Each row is a point on a tangle of strands that fork, close into loops and nearly touch. The rows are in no order.
Two points are linked if the straight distance between their rows is under 59.3. Some points are linked to none.
Pido: [  4  -4  -6 -14 -25   2 -21 -10 -13  -4 -13  13  -9 -23 -26 -11   8  12
 -20  50  33  -2]
rak: [-27   0   2   4 -19   3  -3   6  -9 -20 -22  -7  11 -20 -14  14  22   8
   1  24   1 -14]
rifat: [  3   5  -9  24 -21   6  16  11  10   1  10 -14 -15  17   1   5  -4 -32
  28 -32 -14 -24]
saro: [ -6 -14   7  26 -28 -14  13  14   3  -7  -7   7   8   7  -7 -17   3 -21
  16 -11 -24 -14]
neber: [-19   6  -9  -1   1  20  12  -9  -4  -5  -6 -32  29  -6 -30  15   4  10
  34  14   4 -19]
tubu: [ -3  -1  -5 -10   0  10 -12 -12  -7  -1  -7  -4  -3 -18 -44   3   6   0
 -12  50  27 -19]
mur: [  4 -11  14  -7  38 -12 -17 -12  -2   9 -20  10  -6  13   3  29   3  32
  18   5  14  21]
gazuf: [  6 -15 -11 -15 -11  -2 -14  -3 -15 -11  -6  13   3 -20 -12 -16  -5  -3
 -28  30  16  18]
Gabu: [  7  24  22  13 -19 -34   0  10  -6   5   1   2  12   8   7  -8 -24  22
   3 -45 -16  18]
Geb: [ 21   8  -4 -14  27  17  31 -12  -2   4  25 -14   2 -26 -19  -3  -6 -26
 -18  21  -2  -6]
Fet: [ 10   3  12   9   2 -11 -25   9   3  18  -7  30 -21  41 -17   9   4  21
   8 -12  -3  27]
sas: [-15 -11 -15 -10   7  37  19   0  -6   9  -6 -16 -11 -11 -17   0   6 -18
  -4  15  11 -12]
Gorev: [-10  17 -16   9  -8  26   4  -3  24   2  11 -14 -11  11  18  12  -1 -22
  14 -42  -3 -29]
tomok: [-11  -9  -7  12 -11 -26  -8  13  14 -20 -16   3  16  -2   5  -9   1  12
  14 -47  -9   2]
sadu: [ 22  28 -23 -22 -14 -12 -28 -37  -5  -1   9  13  -8 -14  -7  -7   3  -1
 -32  29  17  15]
monef: [ -4  10   4  16 -25  -4  24   9   0   4  -7  -6  -9  17 -14  -3   3 -17
   9 -30 -25 -14]
kele: [  2 -23  32  18  22 -17 -12  12  -3  -5 -16  15   4  -3  -3  18   0  16
   4 -13 -17  20]
Kasa: [-12  28 -18 -26 -28 -13  11 -17  16   0   8 -17  18   3  15  23   9   0
  15  -9   0 -14]
nof: [-26   9  -5  -4 -30  -7  -5  -3 -23  -5 -20  19  20 -11  12   2  10  26
  -7  -3  14   4]
mili: [-11  15  18   6  -1 -37   3  10  -7   5  -1  11  24   2   1   4  -9  22
 -16 -38  -8  29]
selo: [ 19  -8   6   3  17   9 -25  23  12   4   7  12 -28  15  -9  -4  13 -16
  -7   5   1  12]
sobi: [-11  -1 -26  -8 -19  19  25 -15   7   7 -15 -29  16  11   6  10   7 -15
  22  -6  -3 -25]
Vam: [ 28 -22 -15 -16  17  -8 -28  -8   7  21   9  23  -3   9  -3 -10 -11  -8
 -14  20   0  25]
tozed: [ -2  -3  -1   9   7  14  29   4  10   5  18 -22  -4  -9 -14  -6  -1 -38
   1  11 -26 -28]
dov: [-18  -4  -1   3  17   3  12  -6 -18  17 -28  10   2  13  25  20   6   8
  -8  -7   5  12]
luru: [  7 -11 -19 -14  -9   5  16 -15 -17  -3  -4  -4   5 -24   3 -26  -6 -12
 -15  33  14   6]
Refev: [  5  -9   8  26   5   3  25  20   6  -3  14  15 -27  11  -8 -12  -4 -22
   4  -5   0 -19]
turim: [ 31 -24  31  20  37   9   3  10  -7  12   7  12 -23   2   8  -8 -18 -17
  -3  -7  -1   0]
kat: [-27  11 -13  -2  -5  23  22 -18  -1   9  -6  -8  -1   9  11  19  14   7
   1  -4  -5 -18]
nare: [-10  14  -4   5  18  -1   7 -17   8   1  20 -16   4   8  49  22 -14  14
   5 -30   1 -10]
Pora: [  7 -14 -16  -6  30  21  -4  -5 -27  10  13   4 -19 -13  14  -2 -10 -14
 -16  26   9  13]
gef: [ -7  -2   8   3   2 -20  -7  -3   5 -13 -27 -11  24  11  21   3  -3  24
  13 -36  -3   6]
banep: [  6  18 -15   2 -21   9   8 -18  28  -6  20  -9   6  27  32  14   1 -15
  21 -35   3 -14]
gad: [  0  20  23  -4 -10 -23   7   8   2  22  27  -4  12  13  19  -9 -47  16
  -6 -33  -8  12]
Gezup: [ -9  21  -9  -7  -8 -25   4  -8  13   1  13 -15  20  15  44  15   2  10
   5 -14   1   1]
ziz: [  9  -2  31  13  24 -15   7  13 -16  -3 -14   7  -2   8  -5  15  -8  18
  25 -24  -3  24]
Mikof: [ 23 -23   9  -6  41  12  -9   7  -4   6   2   1 -15  -5  19 -12 -18   1
 -14  11   7  13]
Gagob: [-15   0  -5   4  -6   9  -5  13  10  -9  -2 -18  14 -28 -30   1  15  -6
  -8  20  -9  -4]
vake: [ 19  -7   9  19  -3  -8  -3  20  -1   3  15  21 -38  11 -26  -8  13 -23
  -4  11   6   1]
gofu: [ -9  26 -14   2 -27 -12  -4 -16  22  -3  -2 -26  23   4 -16  20   9  -4
   8 -17 -11 -21]
Refep: [ 13 -22  26  28  15   0   5  17 -14  -8   5  18 -27  18  -1   1 -15   6
  37 -15   5  16]
rabo: [ 16 -14  23  11  35  -9 -25  -1  11  15 -19   9  -3   9 -13  30   6  16
  12  10  -9  21]
fise: [ -4  -6 -13  -8  -5  25  19 -11  -2 -10   9 -23   2 -28  22  -8   6 -17
  12  25  10 -34]
puvi: [ -3 -21  10   5  26  22   9   8   1  -7  11  10 -12 -11  37  -3   9  -1
  -3  18   1 -17]
sov: [  0 -11  -3  -3  16   0 -45  11  -8   6 -28  10  -4   0  -3  -6  13  12
 -23  15   7  16]
zufik: [ -8   4  12 -10  16 -10 -11  -1  -4  12 -14  21  -1  26  -8  17   2  36
  -2  -7  11  31]
madus: [-10 -21  -5  -1   9   2 -12   6 -18   7 -25  16  -9   3   7   5  10   0
  -6  14  -1  13]
vaki: [-24  -8   3   2  -1 -10 -23   4 -13  -9 -29  -4  23 -11  16   7   3  30
  -1 -10   3  10]
sisu: [-22 -19 -12   1  -9 -21 -10   7  12 -21  -7  -5  15 -10   2 -17   6   2
  -7 -19   1 -16]
fider: [ 18  22 -24 -19 -12   6 -29 -31  13  21  16  10  -5   3  -6 -17   5  -8
 -21  38   5  -2]
fam: [  8  -5 -15   0  -3 -11 -54  16  15  18 -17  16  -2  16 -11  -4  17   6
  -2   5   2  19]
gis: [ -7  26  -3  -4 -39 -14  -1   2  25 -12   3  -3  13   0  -1  -2   5   6
  -4 -34 -21 -13]
vasi: [-15  -2 -10  -6   3  45  25   2   6   5  -6   7  -6  -1   5   6  14  -8
   8  -4 -10 -19]
sena: [ 35  11   1 -19  -1   6  -3   0  12   4  23   9 -13  -9 -37  -6   3 -13
 -18  19  -1  11]
zuvor: [ -3 -19  -4 -15  10  -5  13   1  13  -5  15  11 -16  -2  -5 -17   1 -12
 -21  20   5 -10]
gamu: [ -1   9  -6 -25   4   6  19 -15 -17 -13  -3 -26  10 -35 -21 -12 -12  -8
  -6  35  16  -1]
gif: [-21  13  -5  -3 -28  -5  19  -7 -14  -7 -23  -8   8 -12  -2  16  15  14
  17  17  21 -26]
fofo: [  9  10  12 -13  25   8  17  -1  -1  -5  17 -30  12 -22 -35 -11  -6  -3
 -11  29  17  -8]
gero: [ -7   2 -15   3 -16  28  13 -15  -5  -5  -6 -34  20 -12   1  12  -4  -6
  27  20   4 -26]
zukit: [ -9 -25  11  31 -15 -20  -3  20 -19 -14 -13  24  -5   2 -22 -13  -3  -3
   5 -15 -17   8]
pud: [-15  27  11 -17 -20 -21  15   6  -1  -1  11  13  16  -1  14   4  -3  18
 -14 -11  -5  20]
Keta: [ 15  12   2  -5   4  18  -1  10   5   6   7   1  11 -21 -38   3   8 -15
 -13  38 -12  10]
Guzi: [ -2 -14 -13  -7   3  19   8  -5  14  -7   3 -25  -3  -3  28 -20  -3 -21
  12   1 -10 -23]
Ladu: [ 12 -27   8 -12  32  -5 -12   0 -14  -2 -13  -5  10 -22  15 -17 -13  -2
  -5  19   9  19]
Sego: [ -6  14 -18 -11 -44 -12 -16 -22   5  -7 -19 -16  26   2  23  10   7   8
  13  -4  12 -10]
nat: [ 32  -2 -10  -6  12 -15 -52 -15   6   6  21   8   3   1   4 -13 -17   2
  -9  23   2  25]
pupu: [ 29  23 -20 -15  -1  -3 -26 -14  27  12  35  11  -3  -9 -18 -10   3 -12
  -7  31  -8  14]
kol: [ 21  -4 -23 -23  13  11  -4 -21 -10   8  22  10 -14   0   9  -2 -14 -13
 -17  26   8  24]
Gira: [-19 -21  -3  -5  11  18   1   9 -13 -13   0 -12  -6   4  34  -6   2  -2
   2   5   2 -14]
Mosi: [ 10   9  10  -9   0 -13  14 -10  14  28   5  -8  17  20  27  -4 -37  13
  -1 -27  -5  21]
zetu: [ 35 -12  17  25  31   1 -29   8  -6  16  14  21 -27  18  -4  -5 -11 -14
   9   2   5  10]
tanik: [ 10  27  10  13  -2 -15  19   5  11  -2   8  -8  -8  31  19  -5   2   3
   5 -41  -1  -7]
vovo: [-17 -11  -8   0  -3  17  12 -10 -23  10 -12 -11   0 -13 -33   6  -2   1
   3  34  18 -25]
zagib: [ -4   4  18  -2  -7  -2   5  21   6 -18 -10   8  -3   4 -17  -3  28   2
  -3 -19 -12   7]
biz: [-31   3  -5   4 -24  -2  -4  -5  -4 -14 -18  21  21 -21 -14  18  28  27
 -15  -2   4  -5]
Neta: [ 19  -4   3  -2  15  27  26   0   0 -13  34  -8 -16 -24   1 -14 -11 -24
  -7  10 -21 -16]
zutov: [-13  13   9  11 -13   5  -8  21  16 -22  -1   0   3 -24 -35  -4  25   7
  -7  -7 -16 -19]
refa: [-24   2  -8  -1  13  11  15 -11  -6   8  -4  -2   2  17  41  13 -10  21
   6 -32  10   3]
Gored: [ -3   9  26   3   1  -6  14  13   1  -4 -12   1 -11  27   9  -5  11  12
  -9 -20  -5  12]
Kesi: [  3 -23   5   5   4 -11  -4  19  -2 -13   4  -8  -3  -4  -1 -27 -27  -8
  -5 -11 -14   3]
Fem: [  1  14  18  13 -19 -32  20   9 -11  -3  20   8  -8  26   9  -1 -14   6
  15 -37   2   8]
bipak: [  1 -11  17  28   5   8  17  15 -12  -4  20  20 -27  19  11   4  -2  -4
  17 -15  -5  -5]

A tip is a point with one link. Name the tips that can be reached along the links from each point below, in the order of the rows.
fise: neber, tozed, puvi
Kasa: fam, gis, Sego
mur: Fet, Ladu, nat
biz: sadu, sisu, gif, pud, Mosi
monef: banep, zukit

Name the points in between on the shortest way along the links from the first point to the second, in order.
vasi / fofo: sas, vovo, tubu, Pido, gazuf, luru, gamu
Refep / Vam: bipak, Refev, vake, selo, zetu, turim, Mikof, Pora, kol
fam / gis: sov, madus, dov, refa, nare, Gezup, Kasa, gofu
Keta / gad: Gagob, zutov, zagib, Gored, tanik, Fem, Gabu
zagib / sisu: zutov, Gagob, rak, biz, nof, vaki, gef, tomok
Fet / zetu: zufik, mur, rabo, kele, ziz, Refep, bipak, Refev, vake, selo
